Each scene shows the same named points in several views. A view is turned or mirrored, and shifted as a whole, has a little noise and may leave points out.
(in the rows, 128 means zero)

Scene 1
View 1
kidur: [134 132 130  99 118 176 125 159 137 116 122 119  88 126 109 137  98 128
 150 116 152 132 104 120 115 149 169 137 100 100  97 124  98 186 112 142
 120 121 130 113 143 138 147 129 124 120 124 139 129 111 135  77 135 143
 126 141 120]
nobi: [120 125 137 133 111 147 117 166 140 111  74 120 130 165 135 148 128 108
 145 113 156 140 144 138 124 118 119 151 108 109 143 102  88 141 117  77
 119  90 129 160 117 138 161 109 153 129  86 133 116 105 128  73 115 134
 155 116 146]
rom: [149 131 121  98 122 173 117 153 147 111 139 118  85 116 117 135 104 130
 125 113 146 131 108 109 115 164 177 144  98 117  96 132 114 173 107 152
 131 137 145 102 142 132 119 134 117 120 121 133 142 106 140  92 140 121
 114 144 108]
fela: [126 107 137 146  97 168 133 146 129 113 114 136 120 158  96 135 103 123
 161 110 144 135 131 129 107 125 147 161 105  99 115 114  65 159 108  90
 112 110 110 147 164 151 190  94 135 149  92 142 102 119 136  50 122 148
 136 132 139]
lisu: [149 117 115 128 135 120 106 151 161  92 105 147 136 154 149 140 144 104
  96 108 144 133 157 105 125 143 127 163 118 153 132 125 131 107 123  91
 154 119 150 139 115 126 108 122 147 150  87 113 137  98 140 105 117  84
 116 127 111]
fenik: [117 120 118  95 145 169 135 156 133  91 117 158  81 118  83 145  84 116
 169 136 150 126  97 115 113 129 148 143 120 108  73 140 112 185 126 142
 140 126 121  88 151 145 177 116 127 144 124 138 118 107 135  61 149 146
  96 151 111]
Zudit: [137 116 134 144 102 143 117 155 144 113  95 120 140 167 142 141 137 115
 128 102 152 139 152 128 123 133 134 156 106 119 146 107  87 133 111  76
 124 101 135 164 125 134 142 105 147 134  83 125 119 107 132  82 110 118
 151 118 139]
fupi: [ 92 121 117 118 174 106 121 181 145  75  32 180 139 168 138 175 128  68
 160 147 165 128 152 138 142  79  59 146 153 134 124 119 136 116 163  55
 162  80 125 134  85 137 185 106 192 155  85 118 106  80 120  76 127 120
 115 114 142]
tadi: [134 144 130  99 127 151 106 170 153 112  91 102 105 139 151 149 127 112
 116 117 157 133 130 124 133 144 144 135 105 118 129 115 121 152 117 114
 130 103 151 132 102 123 114 137 138 109 112 128 144  99 129 101 124 115
 143 124 126]
giso: [135 154 141  85  97 196 114 167 138 138 119  66  74 121 132 137 103 141
 137 110 158 135 100 131 118 165 192 126  77  81 117 111  87 205  97 151
  94 112 148 130 127 127 119 144 106  79 135 149 145 113 128  84 128 149
 160 134 132]
sodaz: [150 123 125 126 117 133 103 151 156 111 112 120 128 151 155 132 143 119
  90 103 152 136 154 110 125 156 148 156 103 139 139 118 116 121 108 104
 140 117 154 144 119 124 101 124 139 129  92 119 140 103 141 106 117  91
 136 127 118]
kem: [106 141 133  95 132 165 123 177 137 109  75 116  94 140 123 160 106 103
 166 133 164 133 112 139 130 121 129 127 114  96 114 113 103 182 131 113
 122  92 129 124 110 134 167 127 145 111 118 140 125 100 120  72 131 150
 140 127 141]
gedir: [127 139 105  73 177 132 109 173 158  82  92 156  88 114 131 159 115  93
 123 144 154 122 113 109 133 137 124 132 132 143  90 145 161 151 145 140
 168 121 151  85 100 121 118 140 146 129 125 117 144  82 133 107 145 100
  91 143 102]
View 2
fenik: [ 98 174 127 160 137 104 151 140 200 134 164 146 131  92 120 137 124 184
 140 145 123 132 124 104 138 131 123 108 135 148 139 144 130 106  97 115
 107 164 100 120 158 138 129 116  66 132 105 100 180 174 120 147  81 149
 106 184 118]
rom: [ 89 159 147 136 150 129 138 135 166 134 163 167 122 126 126 130 123 151
 109 146 127 117 127 146 151 128 101 155 161 166 127 151 129 121 127 134
 116 180 140 132 138 122 135 139  91 115 128 109 157 162 134 126 117 147
 120 171 127]
nobi: [133 121 122 161 111 133 127 153 136 104 102 102 113 131 144 148 130 139
 135 130 144 160 105 113 111 142 128 105  86 142 139 120 122 103 145 132
 133 146 168 128 169 164 160 132 125 149 142 108 136 121 114 144 111 103
 106 113 120]
fupi: [105 138 116 191  67 112 124 116 146  64  99  59  75 108 107 139 119 204
 182 120 173 146 138  54 100 113 159  71  56 133 133  90 127  77 141  88
 135 131 145  83 182 167 147  69 110 146 149  65 140 106 120 163 101 125
  85 113 137]
kidur: [110 162 138 146 147 127 142 150 177 142 158 159 125 119 137 135 126 151
 112 143 121 140 108 133 143 131 106 132 131 152 138 148 126 117 118 135
 116 171 129 146 153 135 137 134  91 129 114 115 155 161 125 130 105 136
 111 170 119]
giso: [111 164 150 135 163 143 138 154 166 159 160 184 112 150 160 142 124 129
  68 139 117 152  81 161 147 144  81 156 120 156 142 146 129 130 131 158
 118 178 156 193 154 141 130 141 108 115 110 129 135 155 141 119 129 128
 109 164 118]
sodaz: [ 99 126 143 141 120 147 117 124 113  94 118 118 112 144 121 130 132 135
 131 141 150 116 138 144 131 134 118 162 146 166 115 130 124 113 164 134
 130 170 182 100 135 132 160 143 123 124 173  94 132 126 124 123 136 129
 126 116 138]
fela: [144 124 117 154 130 122 143 173 165 127 113 120 161 104 147 147 138 133
 151 144 122 161 101 121 122 155 134  95 109 144 146 146 116 113 118 134
 121 150 136 119 164 166 162 164  99 159 124 120 163 150 100 154  83 112
 118 138 103]
tadi: [ 86 154 148 145 126 142 121 119 132 111 140 136  83 152 131 135 120 154
 103 133 150 127 122 136 136 124 108 158 121 156 123 119 129 111 154 133
 128 172 176 139 148 132 139 110 119 112 152  94 126 128 143 121 141 132
 110 134 140]
kem: [113 160 130 162 121 123 138 141 170 123 142 134  93 121 141 142 116 171
 115 124 138 161  98 104 126 129 117 106  82 141 142 119 128 104 123 127
 118 153 140 154 178 155 133 100 106 133 112 104 144 136 133 144 107 120
  92 151 124]
Zudit: [124 113 128 152 115 144 124 152 125  99  99 103 126 131 136 147 136 131
 141 134 140 148 114 128 119 144 129 124 108 151 132 129 118 111 149 134
 133 155 175 110 156 158 168 149 125 145 156 104 139 124 110 141 116 110
 120 108 122]
lisu: [ 94 121 136 152 104 139 117 121 111  81 110  96 104 137 113 133 127 149
 152 137 156 117 151 122 124 123 131 145 135 160 115 121 127 104 165 122
 138 161 178  83 144 136 159 133 121 129 176  81 135 119 123 134 130 128
 119 111 137]
gedir: [ 62 182 142 163 114 113 129  95 159  97 164 129  71 121  98 123 113 202
 133 134 155 100 156 100 142 101 116 141 139 155 120 117 139  98 134 106
 120 172 135 105 150 118 124  76  90 102 141  72 150 141 143 131 121 158
  99 167 151]
View 3
fupi: [183 124 217 157 142 176 107 135 139  99 164 131 117 152 140 101 126 146
 161 178 123 112 108 213 137 106 112  90 176 129 123 133 101  90 183 142
 137 148 151 196 142  73  79 173  84 106 133 122 115 117 110 127 123 142
 149 161 163]
nobi: [146 136 145 143 151 121 144 135 133 101 159 128  86 136 144  91 149 127
 119 149 111 107 130 142 155 147 118 126 140 119 127 133 124 128 144 117
 145 130 129 168 130 109 109 153 106 151 106 128 109  99 101 125 143 145
 125 127 130]
tadi: [159 142 133 131 144 126 161 120 123 103 152 125 111 138 126 150 116 114
 115 144 103 119 112 139 166 139 130 147 101 135 124 118  97 129 111 138
 144 132 123 164 116 130 117 149 129 170 132 123 136 137 130 143 145 139
 152 123 133]
gedir: [174 135 183 129 114 173 136 102 129 123 142 123 162 131 112 187  82 121
 153 142 108 136  92 183 140  98 132 152 105 135 128 127  74  96 114 153
 140 157 121 168 116 116 128 154 127 148 149 129 157 171 142 151 111 140
 186 128 143]
kem: [151 142 148 127 137 145 130 139 119 106 158 139 132 125 139 106 135 150
 123 135  93 107 119 144 179 135 131 149 118 117 127 133 104 101 125 119
 125 150 108 188 101  99 114 164 100 177 121 136 103 139 111 139 111 154
 159 103 132]
giso: [130 156  88 107 141 107 169 127 110 111 149 132 125 113 128 140 131 128
  89 108  80 115 128  87 195 163 141 191  70 120 131 122 102 135  77 112
 132 134  87 161  80 143 142 144 133 220 113 141 122 145 125 148 127 152
 155  75 109]
sodaz: [157 135 137 144 146 114 174 104 143 110 143 111  86 138 122 155 112  83
 120 150 118 132 117 144 136 140 124 143 115 139 123 120 101 148 116 138
 161 118 138 130 144 146 129 127 144 146 120 121 157 123 124 131 162 132
 135 142 128]
fela: [122 129 148 136 133 125 135 132 139 134 146 134 107 107 142  74 159 128
 122 125 110 127 146 126 139 146 129 155 145  97 130 159 141 141 135  94
 143 132 108 150 129 108 152 137 102 159  77 154 102  89  87 119 105 152
 118 110 104]
kidur: [132 138 134 117 122 138 148 118 126 131 142 135 145 103 130 135 125 127
 118 115  93 130 130 124 159 135 142 180  99 108 133 144 108 125 100 113
 136 145  94 157 100 123 160 141 121 185 104 151 125 141 112 139 100 155
 155  93 110]
rom: [136 136 132 119 119 137 158 105 126 135 136 126 145 109 116 167 108 109
 122 117  98 141 122 127 149 132 141 188  87 120 128 137  98 132  90 123
 144 136  97 138 107 140 163 130 139 180 114 144 149 148 127 143 110 145
 159 100 110]
View 4
Zudit: [189 104 134 130 112 131 116 181 144 108 123 162 106 127  95 133 128 183
 101 144  83 159 140 121 131 123 117 119 121 128 158 161 120 127 107 109
 126 124 130 124 127 132 137 124 136 122  97 130 124 108 131 141 124 109
 132 129 151]
fela: [192 106 125 127 110 123  91 173 165 101 113 130 133 139  69 155 148 170
  69 156  91 153 159 142 115 138 123 115 122 130 150 164 117 146 137 136
 121 113 114 113 135  91 159 106 136 171  90 152  95  96 108 124 139 113
 153  90 150]
nobi: [192 103 124 136 108 130 115 177 141 114 117 153 117 134  82 130 125 195
 102 155  74 170 144 137 119 116 128 124 116 137 153 156 134 115 112 108
 114 119 120 115 128 111 136 117 137 139 108 138 135 115 117 129 123 108
 139 119 158]
tadi: [145 123 147 148 130 136 134 143 116 119 125 138 111 121  96 119 127 188
 110 124 100 154 131 121 159 127 134 116 108 159 140 143 129 128  98 120
 126 110 137 134 148 129 127 138 115 103 108 128 122 129 148 128 109 131
 113 138 136]
fenik: [122 139 127 162 132 131  99 105 146 123 120  73 152 138  69 147 159 157
  68 133 128 137 172 156 151 147 159 115 109 174 120 137 115 152 128 156
 106  98 115 114 175  69 156 122 112 163 101 156  89 121 115  97 117 145
 140  81 132]
giso: [153 136 184 120 157 131 118 170 100 107 121 121 121 132  64 137 146 212
  70 126 100 132 135 100 177 154 126  66 111 163 130 140 134 170 126 134
 164 100 148 129 134 116 125 132  92 122  94 136  52 125 166 118 158 162
  90 120 111]
kem: [159 127 137 151 130 130 117 151 119 134 113 111 131 140  61 125 126 209
  92 154  93 161 146 149 142 125 153 112 101 177 127 139 147 129 111 121
 116 106 118 113 139  81 124 122 109 146 118 143 112 133 119 109 121 140
 121 105 136]
sodaz: [153 108 135 147 115 136 131 147 145 103 135 160 105 105 126 125 139 153
 116 116 107 149 134 107 150 131 117 129 126 128 160 155 102 130  98 124
 123 116 140 139 154 157 141 141 132  90  93 125 127 112 153 146  97 110
 129 152 150]
rom: [119 133 155 146 145 130 117 120 134 107 131 105 132 117  95 141 161 161
  78 109 128 130 152 113 171 153 133 103 117 156 136 143 106 166 117 152
 136 100 142 138 170 121 147 138 102 118  92 140  72 119 154 120 120 147
 115 118 124]
lisu: [141 109 114 157 110 136 132 125 154 110 139 152 109 105 133 122 138 139
 120 115 108 155 142 123 138 122 129 150 125 131 162 153  99 117  88 123
 106 119 133 135 168 153 146 139 137  96  94 123 155 114 139 140  78 103
 140 146 160]
View 5
Zudit: [115 147 110 129 123 172 119 129 119 138 141 131 122 122 177  99 152 116
 126 132 135 135 104 146 119 146  94 134 158 114 130 156 136 104 145 149
 123 146 128 102 149 123  94 134 157 143 118 110 135 158 156 141 133 104
 136 148 155]
kem: [159  75 134 152 138 131 141 126 127 122 144 118 138 137 163 112 160 124
 128 180 108 145 135 132 151 119 105 110 102 114 129 123 144 108 116 149
 139 102 167 102 137 135  92 133 129 146 111 124 133 162 169 125 151 102
 136 146 113]
fenik: [161  82 140 140 109 132 163 135 124 121 136 113 107 142 117 132 163 102
 107 173 105 169 162 127 154 138 139 101  61 124 156 117 141 140 125 150
 133  99 111 119 116 129  95 128  86 139 121 132 134 127 129 123 135 114
 134 122  69]
giso: [139  77 108 126 147 113 139 121 177 121 159 103 164 159 138 139 112 124
 142 181  74 120 137 130 123 121  63 130  86 153 113 142 119 134  90 160
 138 111 152  88 108 112 121 118 132 153  50  51 164 153 182  96 136  49
 128 127  84]
rom: [143 105 121 124 113 134 144 116 152 128 130 117 138 145 121 139 123  92
 125 156  98 148 150 135 126 143 110 117  73 138 138 126 108 146 114 163
 131 116  94 115 111 122 102 122  96 147  89  86 142 111 136 102 120  89
 133 117  73]
gedir: [174  93 146 160 119 141 135  89 140 136  96 150 166 132 155 114 132  75
 143 163 131 161 129 152 137 132 130  88  90 102 132  78  93 117 122 170
 128 113 111 140 146 166  64 144  94 157 133 131 101  94 120  84 124 125
 150 145  82]
kidur: [143  94 120 128 122 132 148 129 143 120 144 111 127 145 124 133 138 108
 120 164 100 143 145 133 131 136 103 117  80 133 137 138 130 136 114 154
 129 114 120 105 115 121 107 124 113 144  90  98 147 134 150 116 130  88
 130 122  86]
nobi: [129 123 120 139 130 161 123 132 116 132 146 129 120 121 178  97 166 125
 123 148 132 139 110 141 136 133  98 127 149 110 132 146 148  97 139 146
 127 134 152  97 150 129  89 134 159 143 122 122 131 173 166 142 147 108
 132 151 155]
fupi: [171 102 155 179 126 167 124 116  84 134 117 157 124 108 202  75 198 106
 123 159 163 166 108 150 164 125 144  92 148  71 143 100 146  75 155 149
 132 119 161 126 182 171  51 154 136 142 178 191  89 156 141 139 156 159
 147 171 154]
lisu: [124 159 118 137 113 176 114 101 124 154 105 155 147 117 170 100 135  83
 136 117 155 145 100 161 110 156 111 122 152 103 130 119  97 106 146 166
 116 153  94 130 156 145  71 139 132 152 134 115 114 111 125 107 115 123
 142 148 139]
tadi: [141 116 121 140 133 147 123 105 151 138 126 139 160 134 170 112 129 102
 145 154 119 136 111 148 120 129  85 119 125 119 116 120 106 108 119 161
 133 127 136 113 144 138  86 133 136 154 102  93 128 133 155 102 130  91
 139 147 119]
View 6
Zudit: [139 100 168 110 128 135 179 136 152 125 111 141  79 133 140 127 126 161
 176 102 119 144 136 125 146 151 116 109 129 117 147 128 105 121 141 136
 163 120 141 130 119 124 117 134 129 118 116 117 137 115 138  84  91 105
  98 114 135]
kem: [130 118 151 104 137 158 151 118 170 131 121 145 113  84 125 118 108 123
 122  67 135 136 159 128 115 149  94 105  82 121 169 127 138 112 102 135
 136 139 136 164 143 103 101 115 125 117 138 149 160  96 174  82  94 133
  98 110 112]
fupi: [152  98 232 157 129  90 164 111 135 152 108  89  95  77 114  85 105 111
 143 107 176  95 167 145  93 149  98  81  83 137 118 100 112 105 169  99
 144 115 130 182  97 112 125 141  97 125 153 167 172 101 141 101  33 141
  74  71 115]
kidur: [115 138 113  90 141 163 135 139 172 131 137 149 136 114 146 121 110 130
 123  79 117 137 158 124 138 148 109 115 114 113 173 161 147 114  89 161
 143 140 140 155 162 120 101 121 137 126 151 139 130 106 163  98 140 119
 131 120 110]
gedir: [137 158 131 132 132 103  98 136 123 155 155 132 178  61 147 120 124  96
 111 131 134  89 151 131 106 133 104 124  86 122 153 110 151 109 116 122
 163 141 143 212 160 140 113 122 100 133 196 179 124 119 149 144 121 132
  94 117 122]
rom: [120 148  98  97 137 152 123 146 159 134 147 154 155 114 157 129 119 135
 132 104 105 132 143 123 145 140 113 130 122 113 170 154 142 118  99 157
 161 142 147 160 167 137 107 120 137 132 163 136 111 117 150 119 158 111
 131 134 121]
giso: [118 139  88  68 137 192 139 140 173 113 137 193 127  97 147 164 125 146
 128  66  90 166 133 106 143 143 105 133 101 111 202 131 144 116  64 163
 148 158 145 145 175 116  91  98 144 114 127 122 132 107 184  85 152 108
 111 144 124]
fenik: [111 135 123 106 145 155 119 131 179 148 145 115 150 111 136  83  92 108
 104  76 148 117 180 143 127 153 105 100 113 119 158 183 156 110  99 159
 134 132 137 172 155 115 102 135 130 137 179 158 137 100 161 110 133 135
 149 105  95]
nobi: [137  96 181 111 134 142 181 128 161 127 108 138  78 116 129 121 118 148
 164  84 125 143 147 125 135 149 109 103 110 122 148 121 110 115 136 134
 149 125 139 136 115 113 113 125 125 116 114 124 157 105 152  75  80 115
  89 106 123]
lisu: [148 129 163 135 125  92 153 148 119 136 130 128 117 119 156 125 140 144
 173 146 117 112 130 128 143 142 123 119 132 120 129 112 108 124 161 122
 182 121 145 158 123 152 128 138 113 128 151 137 111 134 112 124 100 104
  94 115 138]
fela: [115  96 156  96 142 162 176 132 191 127 117 126  85 151 134  93  97 149
 151  66 130 149 165 135 149 161 113  94 137 117 148 177 120 117 120 158
 137 118 135 122 124 107 106 140 142 128 123 118 147 100 151  72 103 117
 137 104 110]
sodaz: [140 130 144 119 128 116 155 149 124 127 130 145 115 119 159 144 143 157
 176 135 101 129 117 116 150 139 123 127 133 114 145 111 110 120 145 132
 183 128 148 147 132 145 121 127 122 124 135 126 109 130 124 113 115  96
  95 126 144]
tadi: [139 133 139 109 127 133 145 134 137 129 131 161 125  90 144 149 135 140
 150 108 107 135 133 116 127 137 109 129 100 118 165 104 127 114 115 133
 166 141 144 162 147 127 113 114 124 120 138 136 130 117 151 106 112 110
  84 126 136]

Which points are out of place in each view (at most two, in the order of its rows)? Write none if all are in place.
view 1 => none
view 2 => tadi, lisu
view 3 => none
view 4 => Zudit
view 5 => giso, rom
view 6 => gedir
